A landscape with many valleys, sampled at points; each row gives a point and its height.
A ball rolls from a point to the lowest of its 2 nearest points, and stops where none of them is lower. Distance is the straight distance between rows; heights are no part of it.
gami: [116 133 156 133  94 148 144 146 103 128 124  70 119 160  70 175 118  86
 131 128 109 156 144 120 106 157 123 122 108 122 166 123 127  98 142 137
 133 121 125 110 124 123 135 171 127 134 152 135 131  91 126  91 134 148
 126 127 115  88 160 110 154 110 116 141 182 153 105  87 102]  (h 23.6)
Bovov: [122 120 114 119 127  72 214 106 152 163 128 100 154 156  79 196 156 132
 186 146 132 196 127 113 133 150  93  82 115 135 167  63 162 142 150 125
 131 119 125 145 199  80 125 147 150 151 110  98 115 114 114 140  60 181
 170 113 105  96 149 128 112 164 141 114 146 151 126  50 164]  (h 20.8)
Bif: [166  98  98 134 157  68 139  92 120 167 152 162 207  84 134 138  97 150
 117 113 166 128 151 177 152 133 130 148  99  84 111  59 109 134 156 110
 116 147 133 162 141 109 133 105 162 119 101 150  99 205  93 148 118 115
 164 104 166 174 106 134  70 156 114  92  59 139 145 144 163]  (h 55.8)
fope: [122  62  91 130 147 145 157  84 114 146 113 234 168  51 162  78 101 165
  77 123 156 110 140 131 144  78 139 101 160 107 132  91 124 103 118 117
 128 137 126  97 136 188 193 163 125 101 153 149 152 169 148 205 171 139
  81 100 162 166 107 131 104 123 103 107  52 169 150 179 144]  (h 64.0)
vegi: [121 117 163 136  96 121 154 123  77 133 132  61 153 158  66 186 109 103
 112 117 110 143 170 136 104 153 127 134  99  96 174  87 117  86 160 135
 128 128 128 123 138 110 133 177 136 143 145 147 126 106 116  90 129 154
 123 105 132  81 162  96 142 112 114 117 167 165 119  75 115]  (h 31.1)
ler: [135 145 144 147 121 139  72 139 127 103 130 118 114 134 149 105 112 124
 122 124 119  97 123 143 128 128 131 153 127 120 105 163 112 132 120 129
 134 136 137 120 104 141 107 101 125 128 123 137 134 132 115 103 151  99
 123 138 137 146 125 130 139 122 122 143 133 101 117 158 114]  (h 47.0)
Fama: [101 141 111 114 112 212 142 132 125 106  97 177  65 126 152  86 135 134
 129 153 114 130  99  76 105 112 136 106 188 166 135 169 133 121  96 118
 126 126 134  90  93 181 157 166 102 108 172 125 148  93 174 145 164 138
  85 145 106 125 130 141 188 104 132 157 145 139 114 157  97]  (h 10.7)
lor: [130 141 157 148  89 139 112 156 100 131 123  37 121 161  72 184 119  71
 123 134 104 148 146 137 123 145 133 139 113 116 177 152 111 110 145 136
 118 116 134 116 122 125 112 157 125 154 137 133 118  88 117  76 138 137
 142 136  92 114 175 123 140  96 131 151 209 138  84  84  87]  (h 30.2)
simo: [140  82 122 138 154  91 133  89  96 135 160 177 204  72 139 111  77 165
  78 103 141  89 180 155 126 124 143 151 111  66 111  60  94  94 142 111
 132 149 116 129 123 129 145 126 161 102 131 156 126 207 102 150 142 108
 126  83 198 156  99 102  90 138  97  90  48 153 168 155 165]  (h 72.1)
Gufo: [101 141 165 129  72 208  88 157  90  70 102 100  81 170  86 128 108  74
  85 128  77 103 157  85  85 137 153 155 147 105 157 166 111  60 119 143
 159 139 135  83  85 166 134 190  90 103 169 170 160  87 134  72 177 113
  64 123 122  84 149  96 209  85 118 131 196 148 104 103  52]  (h 67.4)
sesen: [114 151 132 124 112 178 114 143 129 106 123 128  81 148 127 123 124 114
 140 139 109 127 111 107 111 135 131 117 139 153 127 163 139 117 102 120
 130 125 124 104 106 145 127 146 107 118 143 123 140  92 145 113 141 130
 103 142 118 106 137 130 166 119 122 155 157 121 118 126 110]  (h 57.0)
niv: [102 106 116 122 117 204 132 109 113 115 111 197 110 103 155  70 110 145
  91 140 124 108 130  89 118  97 151 114 188 118 133 141 110  87 103 119
 127 136 130  79  99 194 177 167 109  96 170 153 167 121 157 165 170 129
  62 120 140 136 107 123 167 110 116 132 108 150 136 161 116]  (h 24.5)
tave: [182 129  85 134 137  84 125 104 157 196 122 124 148 110 154 136 147 104
 158 153 180 159  93 172 182 121 116 127 126 150 140 132 133 191 155 132
  98 119 146 154 145 113 102 102 137 138  89 118  86 159  94 156 125 127
 181 149  85 196 136 169  82 137 134 159 153 105 101 157 111]  (h 31.7)
butal: [ 68 132 123  98 158 132 193 141 167  98 124 150 100 152 106 124 174 188
 171 135 108 161 112  66  77 151 131  79 106 187 103  83 171 135  91 133
 149 121 107 150 173  94 149 141 136 120 142  88 160  64 159 149  60 135
 118 115 152  48  92 116 144 155 136 131  88 127 176  90 193]  (h 36.1)
budin: [131 140 108 132 138 148 113 128 149 132 110 163  97 120 159  94 147 144
 146 145 132 118  82 127 142 103 132 119 152 168 103 178 135 156 106 115
 119 125 130 120 112 155 127 113 117 123 127 124 130 123 149 152 138 119
 122 157 112 151 118 154 136 114 137 164 128 104 113 173 118]  (h 52.7)
rige: [120 145 132 135 105 194  83 136 135  94 106 162  78 126 155  67 122 135
 107 143 108  87 112 106 124 104 153 141 176 128 104 198 116 109  99 129
 134 140 136  84  88 186 138 123 100 108 147 149 152 120 152 123 169 102
  81 141 135 139 115 132 177 106 122 142 145 113 116 172  95]  (h 55.5)
merep: [145 114 101 129 167  76 117 119 163 141 132 174 163  91 162 108 145 155
 143 129 148 119 104 155 146 107 133 142 111 137  56 109 129 164 129 119
 129 133 130 155 138 115 128  72 148 124 104 124 112 177 112 154  98  94
 150 135 157 161  91 143  88 153 131 123  49 105 152 173 157]  (h 40.3)
vil: [113 131 109 112 125 117 207 134 165 156 126  99 101 161 101 173 163 114
 187 163 125 203  93  91 130 141 105  76 129 180 159 107 162 160 124 127
 131 104 120 137 176  99 128 137 125 140 111  82 121  74 134 139  79 174
 166 145  87 108 151 153 137 145 153 151 172 133 110  64 139]  (h 25.6)
Gufe: [156 121  99 126 172  54 127 121 158 147 139 143 186 105 161 138 144 144
 140 126 165 132 115 170 153 126 130 151  99 131  62  92 127 170 148 124
 115 135 139 179 146  90 107  51 156 129  88 122 107 194  93 138  80  87
 186 139 146 164  90 148  64 167 135 114  55 100 142 144 161]  (h 36.4)
poto: [ 87 121 109 104 149 151 198 122 148 121 123 172 105 136 112 128 152 178
 165 141 126 171 104  74  94 140 123  72 121 182 124  86 165 125  96 111
 135 123 111 141 161 121 157 158 130 111 141 101 146  86 163 159  93 162
 109 126 138  77 107 117 154 148 138 136  97 150 155 103 177]  (h 30.3)
Fep: [119 106 106 129 145 130 138 106 143 133 115 201 141  90 154  87 127 172
 121 133 138 121 116 124 125 102 133 113 141 133  91 117 135 126 105 115
 144 134 117 119 125 156 164 125 130 105 135 134 137 139 149 170 135 125
 112 129 156 147 108 134 126 133 118 135  70 131 145 176 151]  (h 67.6)
Som: [112  80 105 127 150 141 145  98 132 131 123 229 154  73 156  79 121 190
  93 121 132 105 132 119 121  86 149 117 151 110 100 107 123 104 102 117
 139 139 125 109 131 171 178 139 132  99 146 142 155 160 151 181 154 128
  80 112 180 147  94 132 120 136 104 119  42 143 159 178 166]  (h 65.9)
Mava: [105 135 119 103 141 108 200 139 174 142 122 105 116 169 103 168 175 131
 190 151 125 201 102  94 118 145  99  83 114 180 137  85 175 155 115 122
 132 109 120 145 191  84 129 130 136 137 113  76 136  75 131 147  50 158
 166 134 106  79 131 135 133 157 147 141 140 124 135  60 163]  (h 19.6)
tet: [150 129 135 139 131  69 124 130 120 157 151  77 175 132 125 179 123 102
 143 123 135 139 141 175 151 148 114 157  95 101 129  98 124 135 166 124
 126 126 146 153 142  90 101 105 156 149 103 121 105 148  88 101 111 123
 187 132 112 145 142 130  90 140 128 128 136 116 121 112 134]  (h 47.6)
dif: [138 171 173 139 134 149  38 194 140  75 115  60  58 175 124 119 133  94
 119 121  77  91 116 122 131 126 128 156 116 133 112 234 128 147 105 161
 134 122 136 121 104 108  73  57  97 158 120 112 136  93 132  66 137  88
 134 156  97 104 147 132 137 101 165 129 177  59 108 124 105]  (h 73.4)
duk: [125 133 135 143 114 173  74 122 134  99 118 166 106 114 165  61 115 146
  95 132 114  71 120 122 118  95 145 148 161 112  93 174 104 103 100 132
 134 150 132  91  85 175 143 116 110 110 143 147 150 141 137 118 167  88
  84 126 154 143 112 123 160 117 118 136 120 111 131 178 114]  (h 53.1)
Buk: [161 151 125 154  94 134  93 139 115 167 124  57 116 128 114 167 131  61
 143 149 134 162 111 159 168 128 126 132 127 142 176 184 113 164 147 144
 109 116 149 128 119 126  92 127 119 156 117 129  98 114 100  98 157 134
 164 157  54 176 179 162 118 109 132 170 225 102  69 130  71]  (h 37.4)
tosa: [112 158 172 132  79 207  58 171 108  58 112 107  62 174 108  98 116  93
  90 120  71  65 152  89  88 129 152 168 144 101 139 194 108  70 102 150
 151 144 132  86  78 165 120 149  98 110 145 160 167  94 141  69 165  87
  71 122 133  90 139  98 208  95 118 121 186 120 112 117  63]  (h 69.6)
bere: [107 114 117 125 128 121 198  84 122 159 132 131 156 134  96 160 115 148
 151 121 147 173 152 120 122 156 114  88 114 130 169  68 136 115 137 114
 126 122 119 131 153 117 151 174 141 127 141 124 126 124 129 146 111 182
 127 106 132 107 144 114 132 151 118 114 125 168 133  92 152]  (h 39.6)
Girup: [112 155 191 113 140 125  38 200 147  32 150  99  73 173 153  91 148 149
 105 100  83  39 140 104  90 130 145 178 115 119  63 194 121 126 104 173
 151 125 106 132  95  97  94  63 120 148 107 115 144 114 138  85 107  76
 103 138 164  69 105 108 137 124 160  78  97  63 177 127 149]  (h 76.7)
ros: [148 105 122 141 116  88 169  67  95 173 149 118 195 101 108 162  88 120
 115 111 158 147 175 160 153 157 111 120 103  79 171  65 118 116 166 108
 115 135 127 133 143 116 133 154 157 130 131 149 106 175  98 127 130 162
 145  96 135 148 144 115  96 139 110 103 132 177 130 108 134]  (h 24.1)
sapas: [114 164 201 120 141 118  29 230 136  36 138  62  75 193 145 123 153 114
 105  95  71  55 136 123 106 134 138 189 107 121  85 209 128 125 115 178
 145 119 108 146 102  84  84  51 116 158 117 110 137 100 126  70 110  77
 124 148 146  70 118 112 118 109 169  88 116  56 162 104 134]  (h 75.5)
Pasag: [179 135 111 150 114 100 105 125 129 184 133  62 138 126 120 167 136  63
 154 146 149 165 106 174 169 129 117 137 124 131 160 156 121 168 156 142
 100 119 149 148 139 107  89 107 128 156  87 121  90 131  86 112 139 134
 188 148  59 184 164 161  96 123 128 165 205 103  90 131 100]  (h 40.6)
Sini: [181 111 104 132 151  45 144  91 124 175 161 124 204  97 133 165 108 122
 138 117 174 143 150 189 160 148 109 150  98  82 128  58 121 148 182 123
 108 146 146 164 145  94 112  97 158 137  94 141  87 206  73 136 114 110
 190 107 133 178 119 143  59 156 119  99  96 131 131 130 143]  (h 53.2)
Kon: [109 150 144 120 167 110 104 160 180  92 122 135  90 141 153 100 173 156
 159 124 110 110  87 109 123 122 131 124 108 175  51 156 152 167 105 133
 137 123 123 147 143 109 102  66 127 137 109 103 137 104 136 130  69  94
 135 144 145 101  96 123 120 151 153 139  84  79 160 130 164]  (h 47.4)
gona: [127 134 104 119 115 129 189 129 153 172 127 100  95 142 101 162 161  98
 179 153 142 209  90 106 132 133 105  84 149 182 183 128 151 161 126 124
 120 106 126 139 154 112 127 157 116 140 118  91 107  78 141 140 115 186
 157 145  62 135 168 163 141 137 148 157 201 145  93  92 112]  (h 27.7)
lofi: [103 147 177 117  78 177  93 158  80  60 123  89  93 176  79 141 113  89
  86 117  74  86 171  87  73 145 150 164 122  99 146 143 117  63 118 156
 160 137 118 101  97 141 132 175 121 110 159 157 163  89 134  69 156 101
  77 114 149  66 144  81 186  96 106 122 166 146 127  88  82]  (h 64.6)
bot: [110 146 175 131  91 164  90 167 104  73 123  86  96 177  93 142 115 101
 100 113  87  96 160 103  78 146 141 155 117 104 136 155 125  81 121 147
 151 130 120 110 108 137 121 152 118 122 150 147 149  87 131  78 139  98
  99 127 140  78 137  97 166 101 117 136 163 131 121 107 100]  (h 62.4)
Baza: [116 133 114 122  93 155 188 123 125 166 122  93 108 150  88 167 139  91
 161 149 138 199 113 102 126 141 110  80 153 161 192 132 136 133 135 116
 115 110 127 118 140 133 138 183 100 143 145 103 113  87 143 133 134 194
 137 141  69 125 180 147 157 116 142 150 208 162  85  90  98]  (h 22.8)
Tekod: [114 141 184 122 130 128  54 172 132  51 154 129 103 149 155  92 131 153
 104 103  91  44 141 119  95 126 153 177 118 109  60 165 110 117 104 153
 151 134 103 137  93 116 110  82 137 132 119 134 154 128 135  95 119  75
 100 125 181  97  92 100 140 131 128 102  89  90 166 146 142]  (h 78.1)
div: [ 80 148 145  98 159 136 157 174 176  84 123 126  81 175 117 134 179 161
 166 129  98 142 108  73  84 143 123  97 105 193  89 117 171 141  90 139
 147 119 109 142 159  93 125 116 122 131 133  94 158  52 154 128  56 118
 129 130 143  48 104 110 145 150 143 140 104  96 173  87 177]  (h 41.0)
tel: [140 111  91 132 135 107 169  78 116 172 135 152 174 100 121 135 100 133
 134 120 162 152 140 152 150 138 115 105 121 115 160  79 127 128 153 102
 118 133 136 132 144 127 146 158 145 124 129 140 111 166 115 161 139 166
 136 107 132 154 134 125  97 142 122 124 109 170 135 123 135]  (h 17.9)
bafu: [ 96 119 117 112 118 154 214  97 117 149 125 136 126 141  88 151 122 145
 152 134 135 194 143  96 102 159 106  63 131 149 186  70 146 105 127 118
 130 121 118 127 156 123 159 196 120 123 156 123 138 101 159 151 116 194
 112 110 121  79 144 107 159 142 130 120 142 177 134  79 143]  (h 44.0)
vubo: [117 117 128 125 123  86 191  97 118 148 146  96 172 142  77 185 124 143
 149 120 133 160 164 133 124 156 108 112  92 108 164  52 143 105 154 124
 131 124 127 135 170  86 133 160 156 141 125 126 119 127 118 125  92 166
 155  99 131  91 139 104 114 152 121  98 130 162 137  74 157]  (h 34.0)
ludol: [ 91 153 157 114 168 122 115 179 182  78 122 118  86 159 139 120 173 155
 153 117 100 118 101  92 104 137 127 119 106 175  74 146 155 151  91 138
 141 120 111 143 145  94 104  84 130 141 119  97 147  88 140 119  62  98
 139 139 147  75 100 115 124 152 158 131  91  83 170  99 163]  (h 45.0)
Kono: [174 125  85 125 150  71 140 102 161 194 129 138 170 103 148 137 137 116
 161 139 175 151 101 168 173 129 118 130 119 142 116 101 140 180 155 119
 108 134 138 163 152 108 112  96 147 134  86 111  92 175 100 154 106 128
 183 143  98 184 123 159  75 156 134 139 117 120 116 145 138]  (h 28.0)
reb: [122 150 116 130 121 167 111 130 139 123 113 141  88 127 141  99 128 132
 139 143 126 128 103 123 121 119 128 117 150 159 122 173 133 140 103 120
 126 130 128 106 110 152 132 132 112 123 138 129 137 109 136 137 141 124
 117 150 114 144 131 142 154 111 131 158 151 119 109 153 113]  (h 54.7)
Vus: [133 133 173 119 163  88  45 173 150  60 166 142 119 120 180  75 157 171
 113 103 103  41 130 127 107 108 155 181 113 122  23 165 106 153 113 156
 150 137 110 155  99 112 101  36 132 143  99 130 142 159 126 114  99  67
 120 137 184 114  79 110 111 148 155  78  47  56 181 167 173]  (h 80.4)
basa: [133 115 174 130  93 102 143 120  56 129 140  57 184 158  71 205  93 102
  93  98 115 121 194 153 110 166 132 160  89  57 178  72 113  72 180 127
 141 130 126 134 131 101 134 172 150 135 148 149 113 132 100  75 126 145
 134  91 154  86 151  83 118 107 105  98 151 168 122  81 122]  (h 37.7)
lusa: [112 129 129 112 140  84 199 138 164 144 120  87 145 167  95 183 169 129
 182 142 119 195 118 108 123 145  97  98 106 150 140  84 159 147 135 128
 129 111 125 151 195  70 120 123 145 151 107  87 123  89 111 125  45 143
 175 124 108  85 139 136 116 159 141 123 139 129 142  50 171]  (h 11.5)
gef: [125 154 128 132 151 116  96 139 163 116 121 136 109 131 162  99 148 142
 150 126 122 117  92 138 136 120 132 135 116 160  73 157 134 164 109 125
 127 130 131 137 128 117 105  72 127 137 112 117 129 131 131 136  99  99
 138 152 130 129 103 139 114 140 144 139  99  86 138 147 138]  (h 50.0)
buba: [122  79 134 125 151  90 127 113  94 116 165 176 190  79 134 105  86 178
  68  92 122  82 187 142 102 121 158 159  99  59  94  59  96  88 134 124
 147 146 111 138 118 126 144 120 165 103 136 152 131 190 108 140 140 106
 114  80 214 128  92  88 101 141  88  85  31 150 181 148 178]  (h 73.3)
Mure: [156 148 130 159 108 145  78 144 123 142 121  71 104 138 131 141 123  83
 130 133 118 130 105 163 149 127 127 140 124 134 142 193 113 153 133 144
 114 124 147 121 108 128  89 102 109 149 116 131 112 119 112  92 155 116
 151 154  78 159 156 149 132 106 126 164 199  98  86 144  87]  (h 40.5)
Tolim: [166 118 110 140 137  58 141 109 128 170 152  97 192 120 124 172 122 110
 145 122 162 142 138 187 161 140 113 147 102 103 125  86 124 145 181 121
 110 139 150 157 144  95 106  99 155 146  95 131  94 177  82 117 108 120
 194 124 118 169 129 140  76 149 122 116 128 125 125 124 142]  (h 50.7)
limok: [124 147 166 122 149 108  57 164 150  69 152 136 108 132 163  85 145 159
 122 114 101  68 119 126 111 116 146 166 114 125  41 167 125 144 110 144
 138 133 114 141 105 112  99  56 130 145 113 130 143 146 130 106 103  74
 121 134 168 121  93 114 113 139 139 106  79  78 165 157 163]  (h 79.3)
pemi: [137 113 168 138  91 120 138 102  58 143 143  73 177 132  74 177  75  92
  80 102 120 126 206 156 128 157 138 154 106  55 187  75 100  77 176 122
 126 138 133 116 122 129 134 183 144 112 153 167 120 147  95  89 161 150
 112  88 152 110 150  84 127 114  96  93 163 187 114  99  98]  (h 37.0)
fubu: [138 145 135 142 144 128  74 143 145 105 131 130 111 127 159  96 141 141
 130 130 118  95 101 145 135 117 135 149 126 146  74 176 124 148 116 126
 127 130 128 127 111 126 107  79 120 136 117 132 126 133 126 117 129  89
 136 142 133 148 119 133 123 123 133 144 119  80 130 166 128]  (h 49.5)
segal: [135  93 115 137 145 108 136  85 107 145 144 172 186  83 139 112  87 152
  93 109 144 109 158 157 131 120 136 139 117  89 118  82 104 103 139 109
 128 135 124 124 123 139 148 134 146 105 133 153 126 185 115 150 146 126
 113 102 172 150 109 111 100 138 102 114  68 154 148 151 154]  (h 70.8)
pav: [161 139 128 146 125  91 106 130 128 158 137  64 148 132 125 169 127  87
 142 131 140 149 120 176 154 136 115 152 108 119 137 144 120 147 157 133
 115 125 145 145 138 101  95 105 137 156  97 124 101 136  88 106 121 121
 175 141  97 157 154 142 102 132 130 151 172 109 108 119 114]  (h 43.9)
detu: [108 149 156 128 109 161 104 164 120  83 122  92  85 170 100 139 134 118
 125 119  95 117 127  99  91 146 129 133 123 134 125 159 138 109 113 140
 143 121 110 116 110 127 116 134 106 134 145 125 153  82 140  91 128 111
 115 135 127  89 140 116 157 114 134 145 161 114 118 108 114]  (h 59.7)
pizep: [ 88 118  93 103 135 193 200 114 129 124 102 204  92 115 145 100 145 153
 136 148 142 166  98  70 108 119 125  74 192 181 153 120 149 126  98 105
 121 121 120 116 131 175 183 186 105 112 168 103 149  86 199 189 150 175
  82 135 106 120 116 146 181 118 143 142 115 161 132 142 132]  (h 13.5)
poba: [145 152 142 158  88 137 104 147 106 159 124  35 115 148  89 183 120  60
 134 146 111 157 126 149 146 131 128 139 117 129 180 172 113 136 146 142
 119 113 147 122 127 127  98 138 123 161 125 126 111  98 109  71 148 137
 154 146  65 138 184 146 131  98 131 167 225 123  73 104  75]  (h 34.2)
peki: [105 130  87 103 135 182 179 120 141 133 100 197  77 109 160  88 161 148
 145 157 152 159  79  84 132 105 123  79 199 190 145 146 153 140  93 103
 111 116 125 114 121 179 167 168 102 116 159  97 144  88 207 176 151 158
  98 148  94 148 118 165 173 110 139 159 127 143 113 155 119]  (h 21.3)
negev: [126 115 125 133 119  68 205  95 121 177 136  95 183 143  80 198 136 129
 165 128 148 189 150 127 144 161  95  93 110 112 181  57 152 132 163 115
 123 126 130 144 189  86 127 165 152 147 115 117 106 137 102 133  85 192
 170 100 109 113 158 123 100 164 136  94 150 168 122  57 147]  (h 27.6)
Godo: [123  80  84 119 147 152 178  92 114 153 101 231 157  59 165  83 120 159
  93 132 165 127 126 120 157  88 120  96 179 126 142 101 125 120 118 102
 128 129 127 106 135 186 192 169 118 105 152 138 148 153 165 213 168 159
  85 109 143 175 115 147 117 119 112 120  75 168 135 174 138]  (h 62.3)
fuv: [166 134  83 131 125 100 149  99 140 202 123 123 136 110 130 145 134  97
 158 150 176 176  96 152 177 128 109 107 137 153 174 131 134 167 143 125
  98 114 134 151 143 120 117 137 126 134 103 109  92 135 113 157 135 163
 157 148  79 186 158 169 103 135 135 160 174 137  91 135 104]  (h 35.1)
Kubi: [141 100 129 146 116 116 155  62  69 162 148 121 205  91 116 142  67 119
  84  99 147 129 207 168 149 150 123 130 116  54 182  63 103  98 170 103
 117 140 134 120 126 135 137 174 148 110 146 174 110 193  93 132 160 162
 123  82 162 149 143 100 103 123  88  91 126 193 137 114 115]  (h 29.5)
gade: [154 123  86 131 145  90 161  88 145 182 129 146 170 104 127 138 126 132
 155 136 171 160 116 161 164 128 109 111 121 128 138  88 132 153 150 117
 115 122 131 144 150 113 131 129 148 125 104 120  97 163 112 157 119 156
 158 125 116 168 132 151  91 155 130 130 111 145 125 132 139]  (h 23.4)
zef: [175  93  79 131 153  71 150  74 137 189 131 176 204  76 148 125 109 147
 128 126 191 138 131 176 171 118 121 123 114 108 119  73 123 156 159 112
 110 142 140 152 149 124 144 115 150 122 102 144  93 216 105 168 133 132
 161 115 142 188 111 147  62 150 117 109  66 148 134 158 154]  (h 57.6)
fefu: [149 132  86 124 126 132 175  91 131 197 120 142 125 102 134 131 134 111
 155 149 183 176 104 133 166 123 107  95 161 157 187 123 136 156 138 115
  99 113 133 130 133 142 137 165 118 126 130 111  96 124 141 175 144 182
 132 148  80 176 154 167 131 127 135 151 167 156  96 142 103]  (h 38.0)
vuvig: [117 129 123 126 103 156 165 119 109 148 118  93 118 148  98 160 118 100
 138 136 137 171 129 118 115 147 117  98 129 136 180 122 137 110 136 121
 123 122 128 116 133 132 137 177 116 127 146 125 130  94 139 122 137 168
 124 136 105 108 162 125 161 123 123 145 176 162  98  98 109]  (h 15.2)
Lilo: [160  96  69 121 159  93 160  80 136 189 118 210 184  60 153 104 118 152
 123 128 189 140 118 163 173 100 114 105 136 124 130  80 128 162 142 109
 112 128 128 141 151 145 158 136 136 114 110 136 109 200 134 195 148 144
 132 128 131 196 117 154  71 138 118 118  64 155 126 170 148]  (h 59.1)
Soz: [133  99 158 147  96 126 137  77  57 148 138  99 197 109 100 157  58  90
  65  96 126 122 220 163 136 153 132 152 121  40 190  73  90  76 174 111
 126 147 139 116 114 142 141 181 138 101 159 178 116 176  87 108 169 150
 102  86 161 137 146  85 123 115  81  86 152 196 132 108  90]  (h 33.6)
vupop: [145  85  70 119 161 128 171  86 128 177 107 229 168  52 163  89 119 164
 108 128 186 141 119 138 179  82 113  95 166 130 144  90 132 138 127 101
 120 129 130 128 150 172 185 155 123 111 131 138 127 165 159 215 162 158
 105 119 128 181 116 164  91 126 115 124  60 168 131 172 139]  (h 60.6)
nuso: [127 160 191 132 142 129  36 216 140  57 136  54  76 174 143 120 141 110
 119 106  82  78 119 131 122 135 135 181 107 129  89 213 125 138 117 173
 140 121 126 137 107  91  72  42 113 165 112 109 137 108 123  70 119  76
 140 147 120  93 126 119 112 113 165 111 138  60 133 113 122]  (h 74.6)
sav: [137 132  91 129 137 143 109 123 151 139  95 190  98 100 177  71 154 152
 138 150 150 119  71 132 164  77 131 111 171 166 103 174 140 161 108 116
 119 128 133 125 115 167 138 112 107 126 123 124 122 137 162 171 150 122
 118 154 109 176 114 172 132 115 129 155 122  98 108 203 120]  (h 54.5)
Pezut: [157 135  88 127 162  64 148 120 177 168 135 139 169 116 153 141 151 131
 169 139 168 155  97 158 169 121 119 124 110 142  90  92 143 186 144 127
 105 131 142 168 157  88 100  74 154 133  83 103  97 172  95 150  78 114
 189 149 115 166 103 151  71 167 143 134  89 105 129 133 153]  (h 31.9)
bis: [130 166 174 144 109 159  38 188 121  68 126  67  65 175 121 128 123  96
 109 124  82  80 132 122 118 131 129 167 114 116 114 222 120 121 111 160
 135 123 130 113  99 123  81  85  99 148 119 133 138  96 132  61 148  85
 117 142 119  98 141 119 149  95 145 129 174  85 106 126  91]  (h 72.5)
pumub: [129 134 188 114 142  79  45 187 114  55 186 120 138 128 182 108 142 170
  92  84 108  34 157 141  92 121 167 205 108  94  40 145 103 128 131 166
 157 141 103 162  90  95 104  52 150 134 101 143 133 169 110 104 101  69
 131 126 195 104  88  97 109 136 131  70  54  75 189 146 165]  (h 81.7)
lumag: [126 103 111 128 138 132 139  93 118 138 131 175 162  95 138 109 105 153
 112 125 136 117 141 141 124 117 131 126 124 112 122 101 116 106 124 110
 127 123 129 119 123 144 152 142 141 109 135 138 135 154 125 152 147 133
 107 118 158 151 113 117 120 136 107 127  94 153 146 146 145]  (h 69.4)
dafun: [127 160 180 136  92 177  35 188 117  53 122  78  61 182 112 107 117  89
  87 117  66  50 144  99 103 132 152 181 130 100 121 215 111  95 105 170
 150 132 131  98  80 145  94 117  98 127 129 149 153  94 140  52 160  84
  93 125 131  80 143 105 182  87 136 113 184  98 111 120  72]  (h 71.2)
sepi: [ 95 129 119 110 115 214 143 130 125  98 101 193  82 117 149  74 126 145
 108 146 111 110 117  75 102 104 148 111 186 139 131 159 127  90  95 123
 139 133 134  84  98 192 173 170 108  94 174 139 162 101 173 151 164 130
  68 132 133 119 100 124 192 105 129 142 128 143 131 158 107]  (h 15.8)
zof: [151 148 150 158 106 140  55 157 120 117 133  69 100 142 135 135 116  94
 113 129 104 103 120 164 143 128 133 164 123 117 125 198 109 139 131 143
 118 130 145 123 101 131  80  88 114 146 117 136 125 115 101  85 157  93
 149 152  97 138 145 133 131 101 132 147 189  89  89 147  86]  (h 43.0)
Suf: [114 139  97 110 127 202 143 131 136 125  96 187  64 111 161  79 154 139
 134 156 136 131  82  88 136  90 133  99 198 184 144 179 139 142  94 113
 111 121 128  99 104 183 159 160  92 113 155 111 141  95 189 164 161 142
  96 147  92 157 125 165 186  99 140 163 145 129 107 179 101]  (h 19.5)
rupan: [ 80 122 114  98 136 178 193 120 131 112 117 189  89 128 124 106 147 171
 153 147 124 163 105  61  81 134 123  71 153 187 141 103 155 112  93 113
 136 121 118 121 136 149 170 180 116 103 167 110 155  73 183 168 131 166
  90 126 129  87 107 116 174 136 136 139 106 158 145 122 154]  (h 23.1)
vap: [125 142 156 142 113 155  65 140 116  88 136 128 108 135 143  88 111 130
 102 124 100  74 141 130 111 121 144 168 132 104 105 168 110 103 117 135
 134 141 129 107  85 153 115 109 129 114 132 147 141 132 128  98 155  86
 101 131 159 132 118 104 153 115 116 132 130 111 130 157 114]  (h 49.8)

Where does a ball stop that starts at each point below?
Buk => vuvig
Kon => pizep
Girup => budin
segal => vuvig
pemi => tel
Gufo => budin
bere => lusa
zef => vuvig

Call two points neighbours if one is among the 2 nearest of the other. Go from one point of each pair to the other, from neighbour to neighbour, staying as low as possible. Name the highest point that can't be avoided.
lusa and vuvig => gona
ler and pizep => gef
Kono and lusa => basa
Fama and pizep => peki

For each start below, name every point that the ball comes to, in order.
gef => Kon, ludol, div, butal, poto, rupan, pizep
Lilo => zef, Bif, Sini, Tolim, tet, pav, Pasag, Buk, poba, lor, gami, vuvig
simo => segal, lumag, Fep, Som, fope, Godo, vupop, Lilo, zef, Bif, Sini, Tolim, tet, pav, Pasag, Buk, poba, lor, gami, vuvig
buba => segal, lumag, Fep, Som, fope, Godo, vupop, Lilo, zef, Bif, Sini, Tolim, tet, pav, Pasag, Buk, poba, lor, gami, vuvig
Vus => limok, Tekod, Girup, sapas, nuso, dif, bis, dafun, tosa, Gufo, lofi, bot, detu, sesen, reb, budin
